Points, in no order, along strands that fork and pass close to each other.
Two points are linked if the straight distance between their rows is under 81.7. Some points are linked to none.
<823>: [  2 -24  36  20   3  -8   2 -12  -8 -18  20  -9  33 -20  17  11  42 -32
   0  -4 -15]
<495>: [ 19  -1  23   2  13 -18  26  13 -28  37  -2  -1  20   5 -25  -1 -50   1
   8  13  -4]
<451>: [ 16  41 -40 -18 -40  -1 -11  13  16  49   0   9 -38   1  -1  -5  15  39
  19 -31  -4]
<2341>: [ 29  -1  71  -5  23  -8   5  10 -29   9   7  -9   1 -16  15  41  -5   5
 -37  21  -6]
<1094>: [  3 -14  -9  10 -31 -15  -4   7 -18 -13  34   3 -25   1  -9  20  19 -29
  50 -32  42]
<565>: [-10 -15 -11  21 -12  13   6 -12  -7   0  30  -2  -7  17  -6  39 -34   3
  11 -57  25]
<766>: [ 15 -17 -10  36   2   7 -21  -7 -20 -43   8  28   5  14   2  10 -27 -10
  58  -9  12]
<2165>: [-34 -23 -39  27   7 -15  14  14   5 -28 -50 -25  47  12 -10 -42  20 -26
  23 -17   2]
<2374>: [-11  12 -32 -42 -29  19 -33  33  24  20 -21   3   4   0  -5 -59  33  -4
   5  49  40]
<1501>: [-41   3 -47  20  13 -25  12  17  16  10 -38 -22  48  10 -13 -46 -10   1
  19   1   7]
<1849>: [-12  -1 -19 -12  11   5  35   5  10  33  -7  16 -17 -21  -2  13  20 -27
  17   4  41]
<2399>: [ -9  28 -18  -5   8  -7  33 -21  14  12  -8  -7  -4   5 -25 -11  24  18
 -35 -16 -46]
<2358>: [ 51  21  39  12 -16  14  21  28  -9  23   3  -8 -26  14  -6  64  -9  -5
  -9  24  24]
<1959>: [ -5 -24 -36  -4 -10  -6 -12  23  34 -18 -24  -7 -15  36 -12 -48  21  15
  47   1  35]
<1650>: [-12  -3  41 -37   3 -12  14  46 -14   1 -15 -38  16 -19   3 -47   9 -14
 -15  48  -8]
<1969>: [  3 -17  47 -11   9  15  20   2 -17  -8 -19  -8  37 -13   1 -40  -6   4
 -19  -2 -41]
<2346>: [  4   1 -28 -31 -12  71  -2  20 -20  29   6  43  -6  -1 -13 -17  -8  -5
   5  -2  36]
<1366>: [-14  33 -36  -9 -14  16 -25  28 -15 -15  -6  14 -17 -23 -14 -12  -9  -6
  34 -28   9]
<323>: [ -1 -16 -17   4 -25 -22 -38  -8  31 -25   4  -4 -18  21 -16 -35   4  21
  42  -7  12]
<1917>: [ 44   3  36  -6  16   0 -37  -8 -15  -4   6  29 -16  -6  -3  22  12  24
 -19   6  -8]
<1819>: [-12 -10   7  -4  34   8   9 -23 -29 -16   6  27  21  -8 -16 -24 -12  -1
  -7 -16 -11]
<195>: [-17  11 -35 -12 -22  35 -16  27  20 -18   3  -6 -33   5  -6 -10 -14  12
  18 -23  22]
<2111>: [ 19  29 -21   4  -3  13 -26  14  22   2   7  12 -34 -18  10  28  14  11
  36   7   5]
<404>: [  5  -2 -20   7 -21  28  -9   5 -12  17  38  19  -7   2  -3   2 -23  17
  29 -48  37]
<1529>: [-21 -14   2  -3  34 -58  13 -51 -35  -9  40  -3  18  12  11 -11  29   1
 -25  -3 -41]
<1829>: [  1  23 -50  13 -21   6 -17  21 -14 -16 -16  13 -39 -27  18  -4  -4   3
  69 -44  12]
<892>: [ 22   6  26  -2  -3  25   0   0  -7  17 -14  18  28  -8 -25 -33  13  12
 -24  -8 -46]
<2384>: [ 17  31 -27   7  -7 -15 -24   6 -20 -11   9  13 -51   6  -4  40 -18  23
  32 -41 -14]
<2261>: [ -7  12  34 -34  17 -25 -13  -5 -33  15  33  -7 -20 -12  -7  28  13   5
 -67 -15  22]
<1450>: [-11 -29   0  24  49   1  18   7  -4 -34   9  -4  12  17  11   1 -20 -12
  34  42  -3]
<320>: [ 14 -17  31  24  11   5  44   0  -2  -6  -4 -19  -3   8   9  51 -34 -13
   1  13  15]
<530>: [ -9 -13  -4  14  -8 -25   2  20   0 -12  20 -22  -9   5 -16   6  47 -44
  46   9  20]
<806>: [-26 -14  -3  14 -18  -3 -22  -3   0 -31  19 -18  13  26 -25 -24 -30  -4
   6 -29  -7]
<2037>: [ 13  26 -32 -41   5  22  -3   0  14  35  11  25 -28  26 -21 -26  18  38
 -21  36  -6]
<128>: [ 41  -8  41  -2  15  28 -17   4 -19 -38  -3  26  -3   2 -15  -9   5   6
   1  19 -26]
<1211>: [  1  43  -8  -5   7  -5 -36  -8  -4  29  -1  18 -17 -21  22  47 -21  39
 -25 -32  10]
<1472>: [ -5 -12   5 -17 -31  12   4  39  34  20   6 -29 -23   8 -13  -1  -2 -22
   9  31  47]
<1500>: [  4   2 -20  18  25  54  27  19   2 -17  23  20 -12  10  -7  24 -13 -14
  32   8  18]
<903>: [ -6 -23  -3  18  23   6   8 -21  36  16  -8  14  30 -21  15  -7   7   0
  22  20  19]
<1980>: [-13  17 -22 -14  -2 -17  20  20  17  14 -27 -24 -23   5 -20  -6 -24   2
   5   5  -5]
<650>: [ -9 -18  35  21  -1 -32  -9 -26 -26  -3   6 -17  23  -2  12  32 -45  -2
 -37 -40 -18]
<1997>: [ 11  -2  32 -13 -11 -10 -19 -10  14 -17 -42   1 -29 -16   8  27 -10   3
 -15  -6   5]
<811>: [-11   9  -4 -13  32 -55   6 -26  -5  -1  27  -9  12   6 -14 -33  32  19
 -10  30 -35]
<1854>: [ 13 -27  38  19  11 -15  12  20 -39 -65 -19 -16   9   8  16   1 -25 -38
  29  39 -26]
<1786>: [  5 -28  11 -16  13 -16  -2 -32  42  17 -10  11  -3 -11  11 -16  19  16
   2  37  28]
<436>: [ 34  21 -14 -15 -55  23 -22  29  -1  39  13   0 -60  10  10  12 -12  42
  19 -45  20]
<1734>: [ 19  -6  27   4   1  10  26  24 -28  -3   6  -1  -1  -1 -23  14   4 -38
  24  19  26]
<1631>: [ -6  44 -14 -38 -31  -7 -11 -24  36 -12 -14   6 -34   0  -9 -25  42  39
 -47   7  -6]
<2418>: [  8  14   3 -16  38  -3  10 -20  28  26  -1  10  -6 -10  19   1  10  37
 -31  37 -24]
<18>: [  6 -12  12  22  28  15   9 -11 -32 -36  26  17  -3   3   3  42  -9 -15
  -4 -17  -7]
<2094>: [ -7  45   6 -38 -14   6   5 -21  11  -2 -32   6 -13 -26   4 -19  27  15
 -65   1 -25]
<1351>: [  3 -12 -27  42  -6 -12 -22  -2  10 -34  16 -11  22  39 -18 -18  21  -7
  34  -9 -45]
<1543>: [ 16  -9  29  51 -42  -3  -7   3   7 -16 -15 -21  29  -8  10  21 -26 -29
  25 -13  11]
<2193>: [  2  14 -42 -19 -21  29  -7  23  14  67 -32  15  39   8  -8 -45  -3  15
   2  23  22]
<1112>: [-12  22  -1 -35   2   6  13   7   4  62   6  -3 -17 -18  13  41 -21  -1
 -46  17  26]
<1280>: [-20  22 -29 -19 -11   6  20  27  18  56  -6 -17 -17  -4  -6  11 -28   0
  -4   6  23]
<1092>: [ 27  17  14  -5  -4  23   5  38   8  13 -19  -8  -1   7 -23 -11   1   7
 -11  23 -44]
<2131>: [-12  -5 -18 -11 -27  24 -14 -26  38  -2 -15  28  10  -9   4 -47  21  20
   1 -11  28]
<2322>: [ 10 -18  -7  39  18 -35  21 -24 -25 -22   3   7  -5  10  23  60 -32 -38
  39  15  13]
<2112>: [ 37  -8  52 -14 -14  45  19  18  -3  39  -5  -5   6   1  17  32 -27   1
 -45  25  18]
<2170>: [  8  22 -32 -13  -8  40 -22  36  24 -18  -8   7 -14  16 -19 -38  25  17
   9  24 -12]
<2416>: [-35  -9 -36   2 -13 -51 -14 -51  10  -8   0   4  -1   8   0 -22  -9  12
  22 -32  16]
<1223>: [  4  29  11 -43   7  26   6  -3   9 -12 -29  12  -2 -21  17 -40  28  23
 -56  41 -39]
<1319>: [ 12   1 -16  32 -34   9 -19  31   6   4  -5  -6  17   3 -11 -20 -12  -4
  60 -22  22]
<1103>: [  6 -17  32  11   3 -11  24  28 -24 -36   4 -26   0 -10  -5  14  32 -60
  24  23   7]
<1135>: [  3 -27  38  -4  34 -31  42   1 -51 -23   0 -29  28  -4  39   5 -37  -8
  12  22 -48]
<2154>: [-17  24 -14 -26 -17  29   3 -13  22  40 -19  15  -6 -27  20  14  -7   8
 -43 -11  22]
<1376>: [ 14   1   2   9  26  25  -1  35   4  -8 -29  10  29 -15   8 -36  22  -4
  24  51  -5]
<1248>: [ -9 -17  -2   8  31  31  18 -31  25 -12   4   9   1  12   5  17 -16  23
 -33 -14 -19]
<1318>: [-15   7 -22 -16   1 -34  -2  -3  45  -3 -27 -20 -15  22 -12 -30 -14  29
   7  29  -7]
<1108>: [-23 -30 -13   5  31 -10  -5 -41  -5 -34  20  27 -15  -1  11  14  11 -17
  21 -11  24]
<1789>: [-20 -13 -15  26  16  20  -7 -42  19  -5  24  15   4   9  13  29 -19  22
 -19 -51   6]
<1175>: [ -4 -12 -36 -19   5  -3   9 -21  28  17  -2  25 -38   9  -1  -3  -3  28
  31  -3  38]
<760>: [ -7 -18 -36   3  11  45  12  37  16  -7  -1   5  10  40 -31 -39  -6   3
  24   8  24]
<1226>: [-16  19  -7 -19   8  26 -22  17 -19 -21 -23  19   8 -22 -22 -43 -14  -8
  10   5  13]
<775>: [-12   5  -5 -57  17  10  31 -11 -19  36   7  23 -24   4 -24 -14   7   8
 -37  12  18]
<1742>: [ -2   8  30 -15  10  32   9  -6  -3   8 -10   3  14 -43  23   5  20  -3
 -47   1 -11]
<1465>: [ 34  14  16  42 -23  21 -14   1 -18   3  -6  12  22  -7 -11  22 -17   1
  12 -41 -28]
<827>: [-30 -11  31 -22  -2  -7  41 -19   1   2 -23 -19  40 -30  23 -45   2   7
 -43  -3 -21]
<1903>: [ 23 -11  14  42 -25   3  -3 -14  15 -11  -9   6   5 -13  17  49  11 -18
  30 -18  16]
<798>: [ -3 -22   8  35  18 -40  13 -17  -7 -35 -25  -7   4  -4  48  36 -25 -33
  29  34 -15]
<419>: [ 28  16  -3  13   5   5  11  19 -19  17  46   2 -19  17 -29  33   5   1
  15 -10   2]
<1539>: [-29   8   4 -44  -1  25   8  -8  18  15  -6   3  -2 -31  18 -13   7  -8
 -47  14  30]
<77>: [-19  -3   2  -3   2 -24  15 -19 -14 -11  -2  -7 -34 -12   7  59  16 -21
 -23 -48  23]
<1996>: [-17  19   8  -1  18  -6 -28 -28   4 -14  25   1   4 -14  12   5   8  24
 -50 -13 -19]
<1189>: [ -7   2   7  -5  13  16  20 -21 -24  22  19  12  20   4 -27  -7 -16  11
 -34 -39 -11]
<1950>: [ -9  -6  -5 -15  53 -16  28  -1   0 -18  15  -3  -4  15 -12 -35  34  10
  -2  41 -41]
<1885>: [ -8  -1   8   1  15 -31  42 -10 -12 -24 -29 -23  15 -14  18 -16  45 -15
  -4   4 -74]
<1848>: [  4 -10  17 -20 -15  -4  22  -6   1  -5 -31   1 -42  -5 -14  28  10 -10
 -16 -30  16]
<1722>: [-42  -5 -45  30   0 -28   2 -25  31   4  -7 -12  33   9  -2 -33 -15   9
  23 -18  -1]
<2082>: [-31 -27  12  -6  36 -51  24 -13 -27 -36   4 -30  14   4  27 -11 -25 -12
  -1  23 -44]
<514>: [-29  15 -41 -33 -34  32   0   4  42   8   1  -4 -28  23  -6 -33  -5  27
 -18  -7  26]
<2212>: [ 18   4   5   8 -47  35 -11  42  29  15  14 -16 -27   8  -3  22 -19  -9
  27  13  49]
<2414>: [-25  -7  36 -29  13 -38   1   4 -12 -20 -16 -29  17 -34  18 -41  -6 -11
 -10  42  -7]
<290>: [  9  -8  22   3  22  60  -1  12   0   3  52  12   6  -5   0  18   6   1
 -26  18  14]
<1249>: [ 16 -21 -19  26 -21   2 -33 -19  10 -21  29  17 -41  18  22  28 -11  33
  47 -45  15]
<1131>: [-18 -18  -4  22 -23 -50 -25 -30 -20 -36  -7  -8   5  -4  39  46 -17 -53
  -7 -31 -20]
<1153>: [ 20  13   7 -13  24  -2 -16 -25 -30   5   8  46   0 -18 -12   5  12   7
   6  -9  -2]
<770>: [ 13 -12 -26  -4   1  58  20  42  22  28 -14  13   5  27 -12 -17 -11   1
  13  43  25]
<1202>: [  1  -1   1 -26 -52  28  -6  -8  32  33   7   3  -1  -5 -13 -17  46  -4
 -29 -21  30]
<1902>: [-18 -13   8  -1  27 -28  13 -57 -16 -24   6  13  34 -16  21 -28  36   7
 -23  -7 -35]
<1743>: [ 24   7  23  14 -15  31  24  47 -12  27  18 -18   6  25 -32   6 -25 -18
  13  21  19]
<256>: [ -4 -15  -7  28  34  15  17  28   2 -39 -33  -9  45  -6  11 -24  40 -28
  26  23 -16]
<1129>: [ -8 -10  24 -21  33  -6  37  20 -17   1  38 -25   5  -4 -14 -24  39 -13
 -13  29 -18]
<724>: [-43   3 -16 -34  12  16  25  -5  16   7 -12   5  21 -26   5 -57  34 -11
 -27  33  36]
<2269>: [  3   1  -8  25   4  -1  11 -15  32  -6 -42  -5  14 -11  10  -4  20   2
   7  -2 -41]
<1207>: [ 31  20   5 -10 -16   8 -29  27 -24   3  28   5 -16  12 -36  -5  -1   6
  21  -3  -5]
<10>: [ -5  10 -26   8 -15  16 -29  45  24 -25   0 -14   6   6 -23 -38  57  -9
  26  15   3]
<257>: [  8  -6  11 -10  -1   0 -35  18  13 -29  24   0 -39   1  -1  21 -17  -5
  22  25  42]
<1541>: [-13 -17  -2 -13  -7  12 -14 -17  36  -1 -24  10  22  10  -5 -60 -12  18
 -13  17  19]
<1660>: [ -2  -8  14  41 -12 -43 -22   3  -1 -22  30 -38  16  -2  18  36   0 -41
  12  12 -24]
<1606>: [ 25  14   9   3 -38  32  -1  16   4  35 -39  13   0 -11  -2  14 -26  -7
  16  -7  25]
<2214>: [ 16  -1  17  39  13 -36   3 -22 -31   5   4 -10  25   1  25  49 -16  -2
 -22 -24 -61]
<1948>: [  9   4 -19 -21 -37  40  11  26  16  44 -17   4   6   4 -30 -34  48 -13
   0  -2  21]
<1444>: [-18  16  -7   6  30  31  -6  -6  22 -11  23   8  32 -15  13 -35  33   8
 -19  29 -19]
<1518>: [-41   0 -29 -19  10  12   8  13  29  -3  26  -6   6   7 -16 -48  34  -7
  -2  28  41]
<1652>: [  0  13 -10  26  12 -12   1   9 -32  -5   5   4  24 -10  -9   9   6 -26
  25  -4 -29]
<2242>: [-12  13 -32   7  18 -26  -3  12 -32 -38 -18   5 -32  -3  -2  19 -37 -27
  50  -9  -1]
<1044>: [ 10   3   0  35 -13 -22 -25 -29   6  -3  -1   4  -3 -14  13  47  14   2
  -3 -45  -8]
<1986>: [ -5  -5  16 -31  -2  11   7  49 -13  15 -18 -17  29   8 -25 -60   8 -11
 -13  45  12]
<699>: [-21  -5 -39   6  22  -6 -15  -9 -25 -41  20  31 -13  -3   2   3 -10 -16
  45 -14  13]
<1677>: [-27  30  -7 -15  47  -7   1 -28  15  12  29   8   2 -26  27   6  18  24
 -45  20  -9]
<1495>: [-10   8   8 -19   3  -6  10 -37  22  37   8  -2  10  17  -9 -26 -10  44
 -61  -4 -10]
<1682>: [-19  26  -3  -2 -14 -19 -28  20  20   6  41 -35  -2  10 -27 -10  -9   9
 -14   4 -16]
<2125>: [  4   4   0 -21  -3  33   8  -4  15  43 -11   4 -12  23 -11   0 -37  34
 -47   4 -14]
<2436>: [-28 -24 -14  22 -10 -13  10 -12  17 -11  31 -27   6  10  -9  11  38 -40
  16 -23   9]
<1954>: [ 29  -3  -5  -2 -30  16 -31  -7  18  10   9  19 -49  17  16  30  -4  52
  12 -52  31]
<1563>: [ 10  -1  -8 -31 -33  21 -22 -24  34  60  -5  22  14   0  13 -29  12  25
 -28  41  19]
<1982>: [ 28  11  -7   0  18   8  -2   5 -20  30  45  25 -36  26  -9  46 -16  31
   8 -23  23]
<1669>: [-15  -8  -1  14  21 -58  -7 -13  16 -14 -26 -23  -2 -10  23  20 -19 -13
  17  27 -28]
<2016>: [  9  -8   5  47  -7 -39   5  14 -27 -37   7 -23  28  16  24  26   8 -64
  42  34 -22]
<1048>: [  0   4 -43  33 -38 -15  -2  -1 -23  -3  -5   6  -9  -4   6   8  -4 -19
  67 -62   0]
<645>: [ -6 -30  37  26  17  14  40   1  -5  16  19 -25  48  -7   7  -6 -12 -12
  -9   8  -7]
<1979>: [ -5  -7  -5  -3 -23 -14 -41   4  11 -18  34  -5 -36 -15  12  19   7 -10
  38 -18  49]
<63>: [  5  17 -37  10  -2 -27 -15 -15 -13 -32 -15  11 -41   7   3  34  -4  -3
  20 -37 -44]
<767>: [ 22  -4  38  22   5  10  17 -10 -20   4 -16   0  21 -27  10  20  28 -14
 -23 -20 -36]
<1242>: [  6   8 -14 -11   8  65  -4  27   2  10  34  29 -16  -1   1  15  -8  -4
   0  21  36]
<1716>: [  9  -6 -20  33 -11 -19  -9  -8 -50 -43  30   9 -18  30   3  52 -29 -39
  36 -33  -5]
<1060>: [  0   1 -46  21 -14 -30 -11 -17 -33 -34 -20  17  -8   7   5  17   7 -39
  44 -41 -36]
<81>: [  8   0  30   9  31   1 -24 -17 -46 -23  18  28 -11 -13  12  60 -18   3
 -16 -23  25]
<1043>: [ -3   0 -28 -16   9  17   2 -10  19  34  29  18 -34  32  -7  20 -24  43
  -4 -15  29]
<652>: [ -8  18 -40  -8 -26  -5  -2  33  18  43 -25  -7  12  18 -25 -50 -10  26
  22  -5  13]
<1434>: [ 31  13  25  -4 -15  14 -30  15 -39 -22  10  18 -30   0 -22  29 -19   0
   2 -34  12]
<300>: [ 15   8   7  45   8 -49  12 -11 -21  -3  13 -19  -1  12  30  86 -34 -20
  14   3  -2]
<1428>: [-13 -13   6  18   6 -30  15 -42 -24 -17 -13 -11  40 -10  19 -12  21 -16
 -23 -29 -74]
<2230>: [ 29  -9  32  23  -8  -7 -32  15  -8  -2   6  -1  42   1 -16 -28  -8   1
  16  20 -18]
<248>: [  0  16  10 -24 -22  19 -32   2  25 -28 -47   3 -28 -29   7  -7  -1  -5
  -8  11  11]
<2088>: [-30  -9  12   1 -10 -52 -17 -53  14 -30   0 -22   6 -13  24  10  25 -10
 -30 -17 -15]
<1635>: [-14  -9  17 -29  11  13  -2 -31  21 -13  -4   2  15   0  11 -42 -19  36
 -57  19  -2]
<1099>: [ 16 -29  46  -9  28  41  23   3  -6 -22  32  -4 -16   5  -5  13  33  -5
 -29  14  -2]
<2209>: [ 14 -16  24 -24 -34  41 -13  -1  17  48   8  12  21  -8   0 -18  22  -4
 -35  15  25]
<1095>: [-38  23 -38  -9  24 -28  11 -13 -10 -25 -22   1  -3 -16  -6 -20   5 -10
   5  -1 -25]
<711>: [ 17  10 -14 -23  -9  25 -37 -28  10   3  -3  44 -32   2   6  -1  -3  52
  -7 -28  10]
<2060>: [ 14  -6 -14 -29  -2   0 -17 -17  32  50   2  28 -16   4   4  -5  -2  28
   6  35  37]
<2251>: [-32 -23 -20  27  12   3  12  -6   1 -38 -21  -7  50   0   4 -37  53 -31
   8  -9 -27]
<527>: [-12 -31  33  11  -9  -5  -2 -11  20 -23  24 -34  23   5  -3 -15  34 -13
 -28   0 -13]
<703>: [-34 -32   7   5  13   2 -15 -19  22 -43  -5 -10  29   3   6 -55  -4   2
  -7  19   6]
<2017>: [-16 -44  12  11  -8 -53  -1 -57 -15 -25   6  -2  21   2  39  21  16 -43
 -22 -23 -18]
<95>: [ 19  -4  17   7  41   2  43  -8  10  25 -10  -4  10 -13  23  28  -1  13
 -13  24 -27]
<2229>: [ 13  13 -16 -21 -26  35  -6  26  28  31 -32  -4  -5  27 -18 -28 -26  25
 -20  23 -25]
<177>: [  9   6 -41   1  -8  46  12  23  -3  33  19  32 -10   4 -12 -16  13   6
  39 -30  39]
<1943>: [ 26  -5  30   9  -5  21  -1  -1  12  34 -36  14  27 -20  11  -5 -30   9
  -1  18  -4]
<667>: [-23 -10   1  17   2 -26  18 -22 -34  -3  17  -6   1 -23  13  48   9 -53
   3 -32  20]
<205>: [ 48  24  38 -11  -6   6  11  29  -6   9 -31  -2 -41 -11   3  52   3  -3
 -21  18  -6]
<1237>: [ 20 -13  52  15  11   3  -4  18 -35 -28  -3 -10  37  -9   4  -9 -43  -9
  14  29 -25]
<1975>: [ 15  -9  29 -14  21  20  65  25  -1  35 -10 -20   0   6   5   7  -8   5
 -25  33 -27]
<1399>: [ -9 -13  -7  10  13  -1  26  15  -9   9  -1 -14  51  12 -36 -50  21  -5
   2  -5 -12]
<2030>: [  7  37  -3 -18 -26  24 -40  17   3  23  -9   4 -32  -9  10  45 -37  25
 -33 -22  10]
<178>: [ 23  28  -2   5 -54  18  -8  38   4  31   6 -13 -46  -2   4  44 -13   6
  16 -33  30]
<1478>: [  5  22   5  -4   4 -26 -37 -34  -3   2  19  15 -23   3   1  29  34  43
 -39 -36  -6]
<1780>: [  1 -16 -31  -4   1   5 -11  15  31  -8 -27  13 -25   5   7 -17  -8  11
  58  18  49]
<414>: [ 20   4   3  35 -23  20  -1   4  12  25 -13   3  37  -1 -26 -15   6   7
  13 -30 -29]
<710>: [ -9 -13 -13  33  -2   1 -30 -15 -26 -44  50   6  -4  22  12  48  -7 -21
  -5 -40 -15]
<96>: [-36  43 -34 -21 -25  16 -26 -21   5 -13  31  21  -3 -14   0 -47  19  27
 -18 -25  18]
<1880>: [  0 -23 -16  45 -16 -26 -19  -6   6 -43  18 -24  20  32  14  13 -10 -30
  21  -5 -52]
<2386>: [ 39  16  53   6  21 -10 -11  14 -48   2   8  12  -9  -9  10  62 -24   6
 -30   0  26]
<99>: [  9 -37  37  42 -15 -10  33  -1  -8   0 -16 -29  53   3   6   3 -22 -33
  20  -4 -10]
<550>: [-31  43 -64  -8 -14  -9  -7 -26  23   5  17  11 -25 -15   9 -22  12  35
  17 -37  11]
<1990>: [ -3  10  31   9  43   4  21  22 -26 -25  40 -28  -8  -2  17  50 -26  -5
 -28  19 -26]
<1117>: [-50   1 -40   9   2 -50 -21 -47  10 -26   5  -2   1 -14  29  10   4 -18
   3 -18  -9]
<162>: [  7 -16  28  26  11 -35  28  -5 -57 -13  11 -24  41   0  37  25 -28 -23
  -9  -9 -67]
<1708>: [-12  15  17 -11  10 -47  26 -11  -5   7  -7 -25   6 -33   8  -1  39 -15
 -18   6 -31]
<2132>: [-18  36 -34 -20 -17  16 -29   0  -3  30  19  23  24  -3 -19 -67  -8  30
  -6  -8  12]
<2049>: [-24   7 -53   9   8  -2  14  31  22  38 -16 -10  29  11 -19 -36  12   4
  34   3  31]
<61>: [ 35  11  36 -40  -2   8  12  13   1  41 -27  -2 -34 -11  17  40  19  10
 -49  34  -4]
<1017>: [-26 -20  10  31  -3   6  21  -1  -9 -19  32 -25  26 -20  18  34  21 -56
  -3 -18   3]
<1709>: [  8  20 -12  14 -33 -32 -45 -33  12   8  14   0 -25  -3  12  33  22  40
  -5 -64  -7]
<1953>: [  3 -26 -20  41 -11 -37   3  17 -38 -55 -21 -13  20  33   5   5  -7 -63
  47  12 -20]
<546>: [ -8 -18  44 -27  27 -11  26 -29 -23 -25  -1 -12 -12  -6  22  14  13  23
 -61 -12 -16]
<1701>: [-10   9 -12   1  -6 -11 -12 -43  40  -4 -23  11   4 -17   9 -12  17  23
  -5 -13  -9]
<1201>: [ -6   1 -19  34  30  15  25  28  -3 -27   9  -3  -4  19  -1  24 -38 -19
  49  27  20]
<210>: [ -3  -2  10  -3   3 -15  13  -5  -5  37 -12   9  45 -19 -19 -42  32  -8
   6   4   2]
<2151>: [-13   9  10 -37  20 -39   8 -19 -24  24  23   3 -23  -8 -22   3  11   0
 -28  -2  18]
<1807>: [ -3 -11 -16   8 -11 -26  18  23   7   7 -29 -19  -8  19 -28  -4 -37 -11
  40  -2  22]
<2018>: [ 11 -27  75 -21  13  -8   8  -7 -19   0 -17 -18   0 -22  41  33   5  23
 -65  -4   2]
<741>: [-23 -26 -51  39   1 -38  -3  12  -9 -39 -35 -14  35  28  12 -14   3 -45
  49  -3  -6]
<1013>: [-13 -17  15  -6  24 -62  28  12 -35  -3   2 -40  16   6 -13 -23   4 -26
   7  16 -30]
<1882>: [ -6  51 -30 -15 -14  -6 -12  -9  10  49  -6  15 -20 -30   3  15   2  23
 -13 -36   4]
<1144>: [  4 -10  18  11   3 -14 -12   7 -18 -56 -17  -6 -21   0  -1  19 -43 -26
  23  14   1]
<2439>: [-18 -14 -22  12   1   6   3  22  -4 -11   4 -13  24  37 -41 -48 -18  -2
  19 -18   5]
<2057>: [ 23 -50  44  17  25  -3  15 -25  -8 -26  -5   3  11  23   9   7 -23  12
  -8  12 -18]
<2138>: [  7   3 -12 -15 -22  10 -26  61  14  12 -39 -12  27   9 -16 -48   8 -12
  20  43  33]
<1253>: [ 17 -34   6  16  15  -4 -16 -32   5 -22 -11  25  -5  17  -4  -2 -27  16
  24  -1  -3]
<1061>: [ 37  16  16   1  -3   8   7  32 -12  37   6   5  13  14 -17  12 -53   5
  20  39  18]
<72>: [-40  28 -56 -10  -2 -42  -8 -43  14  -7  -6  18  -9   1  -1 -43  -9  42
  18 -18   7]
<2323>: [  6 -14   4  29  28  -3  48 -10   9  -7 -35 -10  13  -2  22  21  -7  -6
  10   8 -43]
<2078>: [-20 -15  14 -18  49  -1  32 -22   2 -15  16  -6 -26   1  11  22  -2   9
 -37   8  -2]
<263>: [ 11   3 -17  23  -8  33   7   8   7 -35 -35  11 -13   5 -14   7 -11  -4
  26 -28 -17]
<1485>: [ 13  19  25 -10  11 -38  10  14   5  24 -24 -17  -7 -39  13  23  21 -11
   1  37 -12]
<2260>: [ 18  33 -11 -11   0   6 -15   6 -41  28  27  43 -19 -29  -9  18  11  -2
  27 -27  25]
<1209>: [ 26   7  28 -30 -18   4   2   0  18  49 -31  -7  -5   1   3   8  -8  22
 -50  23 -21]
<470>: [ 10   0  30 -11   8 -41  -2  -5   9   9 -40 -12 -14 -20  11  15 -32   3
  -6  28  -3]
<2423>: [-14  -2 -20  22  22  39   3  -6  36   6  21  17  25 -13   9 -12  36  -3
  17   9  16]
<1062>: [-22   4 -32 -42  -6  16   5  24  15  43   7   3  -6  16 -18 -42  22  -2
  -4  51  43]
<1738>: [  9  12   3 -30  -6  31 -27  27 -21  -2   2  17  -8   5 -29 -32 -30   4
  -9  17   1]
<818>: [  9 -19  45   9  -8   3  15 -10 -22  -3 -28  -9   3  -2  -1  18 -54  -4
 -28 -28 -11]
<393>: [-23 -27  15   3  -1   9 -18 -28  26 -30  24  -6   5 -10   1 -18   7  -3
 -15   3  22]
<890>: [ 10   3  14  -2 -25 -17 -56   3  11  -5   0   3  12   2 -17 -37 -14  14
  23  12   5]
<68>: [-15 -25   6 -11   3 -37  22 -18 -21 -18  -9 -15  -2  14 -31 -29  25 -22
  -2 -12 -26]
<1838>: [ 19  15 -29 -35  -7  44  -7 -23  16  34   5  50 -28  21   2  -9  15  52
 -25  -1   8]
<1299>: [  1 -11  21  21  42 -10  15  -6 -31 -46  31 -12 -10   0  33  54   5 -21
 -11  13 -40]
<1372>: [ 19  27  31 -17   2  -6 -18  17 -34  42  18   4 -18   0  -5  58 -13  14
 -45 -14  27]
<942>: [  8 -20  30 -16 -23  30  13  15  27  25 -15 -17 -15   2   6  19 -20 -13
 -28  24  33]
<1724>: [ 10  -7  19 -10 -12   3 -26 -11  36  24   9  -3 -20  12  10  28   0  33
 -38   0  25]
<1282>: [-21   2   5 -11 -22 -12 -25   0   0 -10  47 -24 -16  23 -39 -18 -12   9
 -18 -33   4]
<945>: [ 23 -13   3 -22   4  39  41  24   7  55 -22   4  11  21  -3 -12 -18   6
 -17  47  -2]
<204>: [ 44  16  16  23 -26  25   1  -1  -6  41 -19  14   4  -4  -8  46 -29  14
   0 -41  11]
<2271>: [-16  23 -22 -20 -13  -7 -17  10  -7  35  -6  18  35 -27 -20 -62  21  -6
  11   5  34]
<2126>: [ 15 -38  30  -7  27 -37  16 -27 -19 -22  -3  -2  -7  28 -17  -6   0   1
  -4   4 -34]
<2264>: [ 33  -1  40 -10  21  29  -1  33 -14 -21  -9  12   8 -11   2 -22  10 -14
  11  60  -5]
<1309>: [-18  12 -29  28  17   4 -21  21  27 -34  12 -25  21  20  -8 -28   3   5
  21  25 -32]
<1837>: [ -1  31 -33 -37 -55   5  -8  -7  36  19  -4   5 -47  15  -5 -22  17  45
 -27 -19   5]
<2343>: [ -8  13  16   6  16   1  -5  21   6   3  36 -34  -1  -2  -3  20 -15  -2
 -20  16 -19]
<1482>: [ 12  15 -30   1 -37  18  -7  33  20  15  -1   0 -13   2 -27 -33  60   3
  35 -22   9]

Follow the links from the first point to the second, and from the first to the third. Name the last point that the two ways share.
<63>, <1650>, <1807>: <2154>
<2346>, <2271>, <770>: <2439>
<1789>, <1501>, <527>: <2439>
<1013>, <1563>, <1434>: <1175>
<1969>, <1094>, <2094>: <823>

A fork is a point with three links. Follow the links from the first point to the second and name the forks in between, in order.
<1709>, <18>: <95> > <2439>
<1635>, <404>: <1541> > <95> > <2439> > <18> > <2386>
<527>, <806>: <1541> > <95> > <2439>
<1450>, <1372>: <1242> > <2386>
<1485>, <205>: <470> > <1997> > <1017> > <823> > <1541> > <2125>
<1563>, <1061>: <2060> > <1175> > <1207> > <1366> > <1837> > <451> > <1882> > <2154> > <1539> > <823> > <1017> > <530>
<1943>, <1738>: <892> > <2125> > <1541> > <823> > <1539> > <2154> > <1882> > <451> > <1837> > <1366>
